Points, in no order, along strands that fork and pass close to each other.
In the rows, 128 means zero.
Two points are linked if the straight distance between their rows is under 85.6. Some points are linked to none.
z912: [148 137 131 127 149 118 147 106  90 102 147 135 126 121 101 111 111 133
 106 118 143  99 135 103 127]
z623: [202 124  98  74 215 115 139 112 218 160 150  89 111 135 102 105 182  89
 132 169 135 120 158 148 115]
z212: [101 145 109 105  75 120 174 152 134 138 166 114 127 102 131 163 139 135
 139  76 112 118 107  73 119]
z256: [192 139 117 162 172 159 101 116 148 110 122 117 110 134 152 112 159 109
 158 175 130 123 127 204 112]
z150: [ 68 151 133 145  87 156  96 152 112  92 121 117 113  87 144 184 106 147
 133  87 126 191  94 128 184]
z439: [186 165 162  52 199 116 105 118 173 124 107 118 102 125 109 122 116  71
  99 143 115 160 182 129 126]
z931: [113 150 138 139 135 135  94 115  69  86 118 140 118 113 122 132 110 133
 118 120 150 157 126 144 166]
z382: [113 171 129 136 104 168  97 142 128  75 116 107 117  79 148 180 120 121
 149 104 124 195 100 151 167]
z85: [109 169  99  61 156 107 120 121 143 136 133 128 130 130 115 132 188 103
 203  79  99 140 109  91 211]
z583: [113  86 153 178 109 121 128 102  51  99 136 154 148 147 122 117  50 163
  93 127 176  96 116 130 108]
z537: [128 135 130  71 101 111 171 150 201 180 141 103 116 121 127 149 131 101
  94 126 108 135 144  89  87]
z507: [158 166 133 112  99 165 117 146 209 102 124  82 107  90 169 188 143  88
 154 120 108 190 115 152  92]
z864: [114 117 118 163  75 137 162 109  39  79 175 150 152 106 120 131  90 178
 132  76 166  88  91  94 125]
z778: [117 119 108 185 142 152  82 123  97 115  80 146 149 149 162 112 153 151
 166 163 123 146 108 196 176]
z337: [132 130 171  69 114 102 163 138 169 154 141 108 101 118 110 138  87  96
  47 131 124 124 169  77  68]
z454: [103  71 132 197  99 139 105 135  96 138  84 148 161 154 150 113  94 174
 130 160 140 118 117 171 123]
z476: [173 142 131 118 182 139  85 123 172 137  94 125 112 148 138 107 163  92
 146 176 109 145 153 187 135]
z407: [105 129 120 135  97 117 162 111  56 100 179 148 139 114 106 126 116 161
 129  78 158  83 106  76 134]
z898: [190 176 151  66 200 127 105 108 147  92 119 120 100 103 103 131 126  73
 120 119 122 158 167 121 157]
z933: [177 123 151 162 135 148 155 106 100  81 144 126 130 115 113 108  71 135
  82 149 163 112 132 137  70]
z693: [143 150  96 173  80 175 141 135 103  72 157 112 142  85 163 162 150 155
 177 103 136 141  72 150 131]
z318: [128 145 133 152 150 131 108  97  42  74 130 145 126 121 111 114 104 143
 122 114 156 123 123 129 161]
z896: [131 119  82  95 175  94 152 127 178 183 147 116 132 148  98 101 195 114
 161 144 118 104 135 118 153]
z231: [ 94 146 126  93  90 111 159 137 102 128 174 128 114 105 115 151 125 134
 119  68 126 112 121  56 135]
z604: [179 126 128 175 180 154  83 110 136 111  88 125 120 146 150 104 149 118
 145 184 126 138 135 214 131]
z492: [ 49  94 142 142  84 123  98 165 144 174  80 140 130 146 150 146 118 149
 114 126 107 165 135 129 141]
z303: [ 95  77 118 139 128 103 143 117  89 163 134 163 153 176 105  83 129 163
 130 131 136  65 125 107 133]
z670: [ 93 114 123 119 110  90 163 113  71 132 180 146 140 134 105 118 122 153
 120  80 144  74 120  64 133]
z727: [ 97 149 161  69 110 110 112 148 156 147 111 122  99 117 130 159 109  94
  96 114 107 170 152  97 126]
z170: [139 183 113  37 178 114 123 116 143 111 152 121 117 108 104 144 167  96
 198  69 107 150 120  87 208]
z110: [140 123 161  83 132  98 167 118 134 136 156 121 110 131  92 119  82 109
  52 120 146  98 156  70  75]
z437: [ 84 109  71 112 102  98 177 150 155 192 160 121 150 144 123 123 189 145
 181 105 104  98 103  88 150]
z878: [109  88  82 187  88 139 146 134  83 140 126 159 177 153 153 110 150 195
 187 119 132  84  90 144 151]
z546: [ 67 122 126  94 100  92 125 151 147 191 115 143 128 162 133 132 164 133
 141 115  95 123 132  85 150]
z625: [119 139 129  36 121  86 169 146 194 189 144 107 111 123 111 145 137  91
 108 107 101 139 146  65 116]
z463: [130 143  92 164  59 166 176 147 117  89 174 106 146  78 160 170 145 164
 173  83 131 127  71 118 115]
z400: [149 144 142 139  93 169 118 154 187 104 112  91 108  85 162 174 113 106
 113 143 116 187 128 161  82]
z824: [146 112  88 136 133 125 164 134 147 151 154 120 142 136 127 105 163 135
 147 141 129  94 119 128 114]
z191: [157 150 121 121 190 138  70 113 154 128  86 137 121 152 142 105 177  97
 171 166 111 148 144 188 170]
z526: [110 119 145 154 139 140  75 145 145 143  67 131 121 145 149 126 117 116
 115 179 108 176 154 185 136]
z161: [ 85 105 177 134 109 115 105 140 125 144 101 132 111 130 126 141  66 120
  62 145 132 154 158 123  98]
z147: [111 130  96 159  47 152 175 143  88  96 176 119 151  87 148 158 129 177
 162  67 133 114  71  94 124]
z333: [109  94 180 140 108 126 116 141 141 147  95 125 115 143 127 131  54 120
  49 169 133 142 154 133  66]
z928: [ 75  66 133 141  91  95 152 121  91 171 142 167 156 169 120 107 105 169
 119 116 135  64 123  85 115]
z821: [114  97 140 181  71 150 138 139  99 106 121 127 140 111 143 153  67 163
 100 125 142 143 112 139  92]
z614: [140 124 145  93  89 124 181 152 182 163 146 101 117 114 127 143 103 117
  69 134 116 129 144  92  54]
z364: [139 147 103 142 177 148  72 114 139 123  89 140 127 151 154 115 193 110
 189 153 111 151 118 192 182]
z812: [ 77 149 108 111 108 121 110 146 145 158 114 138 134 140 141 144 181 129
 181 102  89 143 110 105 183]
z953: [219 150 127 155 191 158 116  99 144  87 131 111 105 120 133 109 137 100
 133 178 147 125 141 196 105]
z390: [135 114 133 174 155 151  76 133 136 133  63 131 129 150 154 111 141 123
 136 189 114 159 138 213 143]
z215: [110  77 100 173  97 131 143 141 114 164 113 150 169 162 143 109 145 178
 161 138 120  89 104 145 126]
z5: [192 150 155  99 194 134  99 115 171 121  98 115 102 132 117 111 125  76
  96 170 120 149 173 163 114]
z649: [ 48 103 146 126  87 102 109 153 135 182  97 148 133 152 140 137 140 146
 127 113 104 140 133 102 149]
z624: [184 158 122 154 150 157 137 102  82  63 147 122 122  96 112 116 113 129
 125 127 158 117 122 146 119]
z845: [117  79 140 192 110 133 113 114  73 120 108 157 156 151 134 113  63 166
 104 153 161 107 119 158 105]
z18: [129 156 122  47 145  97 148 133 173 161 142 110 114 125 107 138 149  94
 130  97 110 137 143  79 145]
z37: [ 86 152 148  81 101 111 114 146 143 144 116 128 112 111 131 161 128 109
 125  95 108 164 138  93 156]
z67: [167 125 166 142 134 151 120 133 158 120 102 105 114 120 133 120  83 106
  70 180 132 148 153 161  65]
z490: [219 164 100 148 200 164 105  94 138  73 142 112 104 109 137 119 173 102
 182 142 143 126 121 195 147]
z441: [ 78  98 122 117 142  87 130 126 112 186 117 162 142 183 110  93 157 145
 141 130 113  84 141 102 150]
z252: [123  86 173 156  95 123 135 121  97 120 131 138 135 136 120 121  38 144
  60 141 159 103 136 122  60]
z792: [150 159 102 179 114 175 113 120  84  53 137 118 132  85 155 150 138 151
 165 118 148 158  85 175 156]
z688: [114  89 138 193  90 157 113 142 114 128  95 131 151 127 154 138  83 162
 113 150 134 145 119 169 100]
z38: [106 147  95 102  98 117 161 142 138 149 158 122 137 115 128 147 166 131
 165  89 108 123 103  85 146]
z313: [ 80 152 124 109 100 124 108 148 139 140 114 126 125 116 139 156 151 128
 154  99 100 159 112 107 163]
z504: [ 64 125 157  95  87  91 130 139 102 147 155 137 115 123 128 153 120 137
 105  75 126 127 126  63 138]
z140: [ 84 100 109 142 128 105 120 132 121 181 105 160 147 184 134  93 166 150
 163 141 106 102 129 124 163]
z130: [ 87  82 108 168 104 129 120 146 122 178  95 155 165 175 151 105 156 162
 159 148 105 104 118 138 142]
z179: [178 141 158 128 136 152 116 138 191 129 106 104 110 113 145 137 116  92
  92 174 116 158 155 168  79]
z453: [116 137 108 159 145 141  79 126 116 126  81 143 135 152 152 122 173 135
 180 152 108 146 116 177 183]
z757: [160 124  97  85 198 100 141 118 172 163 138 118 128 149  94  97 182 107
 140 149 124 107 153 123 146]
z756: [ 41  97 163 131  72  93 116 145  97 157 138 153 127 137 132 151 109 153
  98  88 127 127 125  77 140]
z978: [102 129  79 118 115 112 157 136 136 162 152 131 149 141 125 124 185 138
 180 105 108 104 106 105 156]
z717: [188 187 136  58 211 128 109 105 141  79 136 120 109 103 102 132 144  83
 151 103 127 157 147 117 176]
z551: [153 142 142 130 102 150 124 149 177 125 117 104 119 106 150 149 121 107
 109 148 118 159 131 146  86]
z915: [123 166 132 146 131 157  93 125 100  80 113 128 117  98 137 152 116 120
 136 125 135 179 118 161 164]
z827: [121 130 136 112 136 116 121 137 143 153 109 134 122 146 124 109 133 114
 112 146 112 124 147 125 114]
z206: [194 127 122 171 148 153 164 102  95  77 157 120 136 108 118  99 106 136
 116 145 168  91 117 153  89]
z941: [ 87 100 166 125  78 114 139 150 131 145 124 126 121 126 132 149  74 137
  66 122 130 133 141  92  84]
z892: [189 134 102  66 232 106 133 112 198 153 143 102 119 136  87 110 179  88
 142 151 133 123 164 125 149]
z465: [125 126 107 151  60 146 182 131  70  83 185 128 148  85 134 154 101 174
 141  73 153  99  80  96 115]
z959: [ 65  83 159 139  58 109 133 147 108 147 134 140 133 128 137 157  80 156
  81  95 135 121 126  87  96]
z218: [102  93 117 198 113 139  97 132  96 132  81 150 155 154 158 118 130 173
 148 152 128 139 110 179 155]
z676: [124 111 167 113 129 101 149 107 108 123 153 140 119 139  95 109  67 125
  54 130 156  92 149  85  74]
z495: [221 168 143 142 193 163  99 102 140  70 123 104 102 103 125 121 125  84
 123 158 148 148 145 187 112]
z456: [121 143 166  79 115 110 131 142 152 146 122 119 101 120 117 143 100  96
  73 123 121 146 163  92 100]
z225: [107  91 180 144 107  96 131 108  79 112 144 145 130 147 107 123  43 137
  56 121 167  99 141  96  74]
z106: [147 180 137  35 188 109 111 118 151 108 136 123 111 111 105 141 142  81
 161  87 103 163 147  94 187]
z531: [148 144 100 128 141 127 163 109  95  99 172 128 135 107 107 119 143 140
 143 108 150  98 114 108 133]
z713: [ 99 111 146 163 135 119 110  96  41  89 131 159 136 131 116 113  82 152
 100 123 166 114 123 128 140]
z963: [ 85 157  94  93 128 116 116 136 141 155 118 136 139 147 134 134 201 120
 218  89  87 139 104 104 206]
z988: [127  98 171 152 100 135 139 129 128 135 118 125 133 135 127 126  58 137
  62 162 141 125 141 130  55]
z745: [126 130 143 122 151 116 125 112 107 126 120 144 122 142 109 105 113 127
 100 142 129 115 150 117 125]
z773: [ 74  86 133 129 107  84 154 118  73 146 166 168 146 154 104 108 109 159
 108  93 154  61 121  67 128]
z477: [205 136 119  87 185 133 136 121 217 145 143  95 101 127 121 113 159  80
 126 172 130 126 155 158  94]
z229: [163  70 106 169 102 145 183 133 154 153 160 122 160 140 130 102 120 158
 135 161 151  77 106 148  66]
z575: [176 169 114 163 139 166 119 115  95  62 142 119 124  87 136 135 138 129
 152 130 146 143 103 170 136]
z270: [192 167 158 142 160 164 102 116 137  75 114 101 102  87 130 134  97  91
 102 160 143 173 148 186 100]
z570: [ 71 107 144 157 111 140  81 162 151 151  65 128 121 140 148 151 110 131
 110 147 109 182 140 171 149]
z387: [188 144 132  99 183 135 118 125 188 135 116 112 109 138 123 107 152  84
 125 164 117 133 156 158 110]
z222: [131 139  99 142 140 129 146 114  82 106 151 143 140 128 120 111 155 149
 155 109 137 103 110 123 159]
z101: [193 141 123  97 243 110 129  91 130 112 134 126 119 147  66  87 142 113
 102 143 155  99 176 104 155]
z60: [ 66 117  97 104  85 101 159 162 169 208 130 125 141 150 137 138 181 134
 161 105  86 115 116  83 140]
z4: [167 123 157 166 137 158 131 119 120 104 118 121 126 122 125 111  81 122
  86 177 148 131 137 164  73]
z267: [118 117  89 165 114 138 139 120  75 114 144 150 158 131 139 114 154 169
 175 114 135 101  96 132 161]
z737: [126 113  66 172 114 147 151 135 142 142 151 119 156 139 156 123 199 158
 208 128 119  99  86 163 142]
z787: [133 140 127  86 145 110 134 134 169 159 118 122 121 138 118 126 147 102
 127 130 106 129 151 115 127]

A fork is a point with three links. Follow the links from the first point to the second and name the forks in between, in order.
z537 / z5 -> z337
z318 / z778 -> z454
z18 / z476 -> z337 z387
z453 / z623 -> z387
z106 / z821 -> z387 z454
z713 / z623 -> z454 z387

A fork is a point with three links, a tip a point with one. Leave the first point through the second and follow the links. Name the first fork or tip that comes.
z492 / z570 -> z270
z106 / z170 -> z337
z454 / z845 -> z150
z37 / z313 -> z387
z792 / z575 -> z507
z476 / z191 -> z454

Follow the links from the first point to the second, and from the first to the third. Name the last point that the two ways share.
z787 / z333 / z37 -> z337
z625 / z476 / z225 -> z337
z915 / z106 / z757 -> z387
z364 / z896 / z106 -> z387
z821 / z915 / z896 -> z454
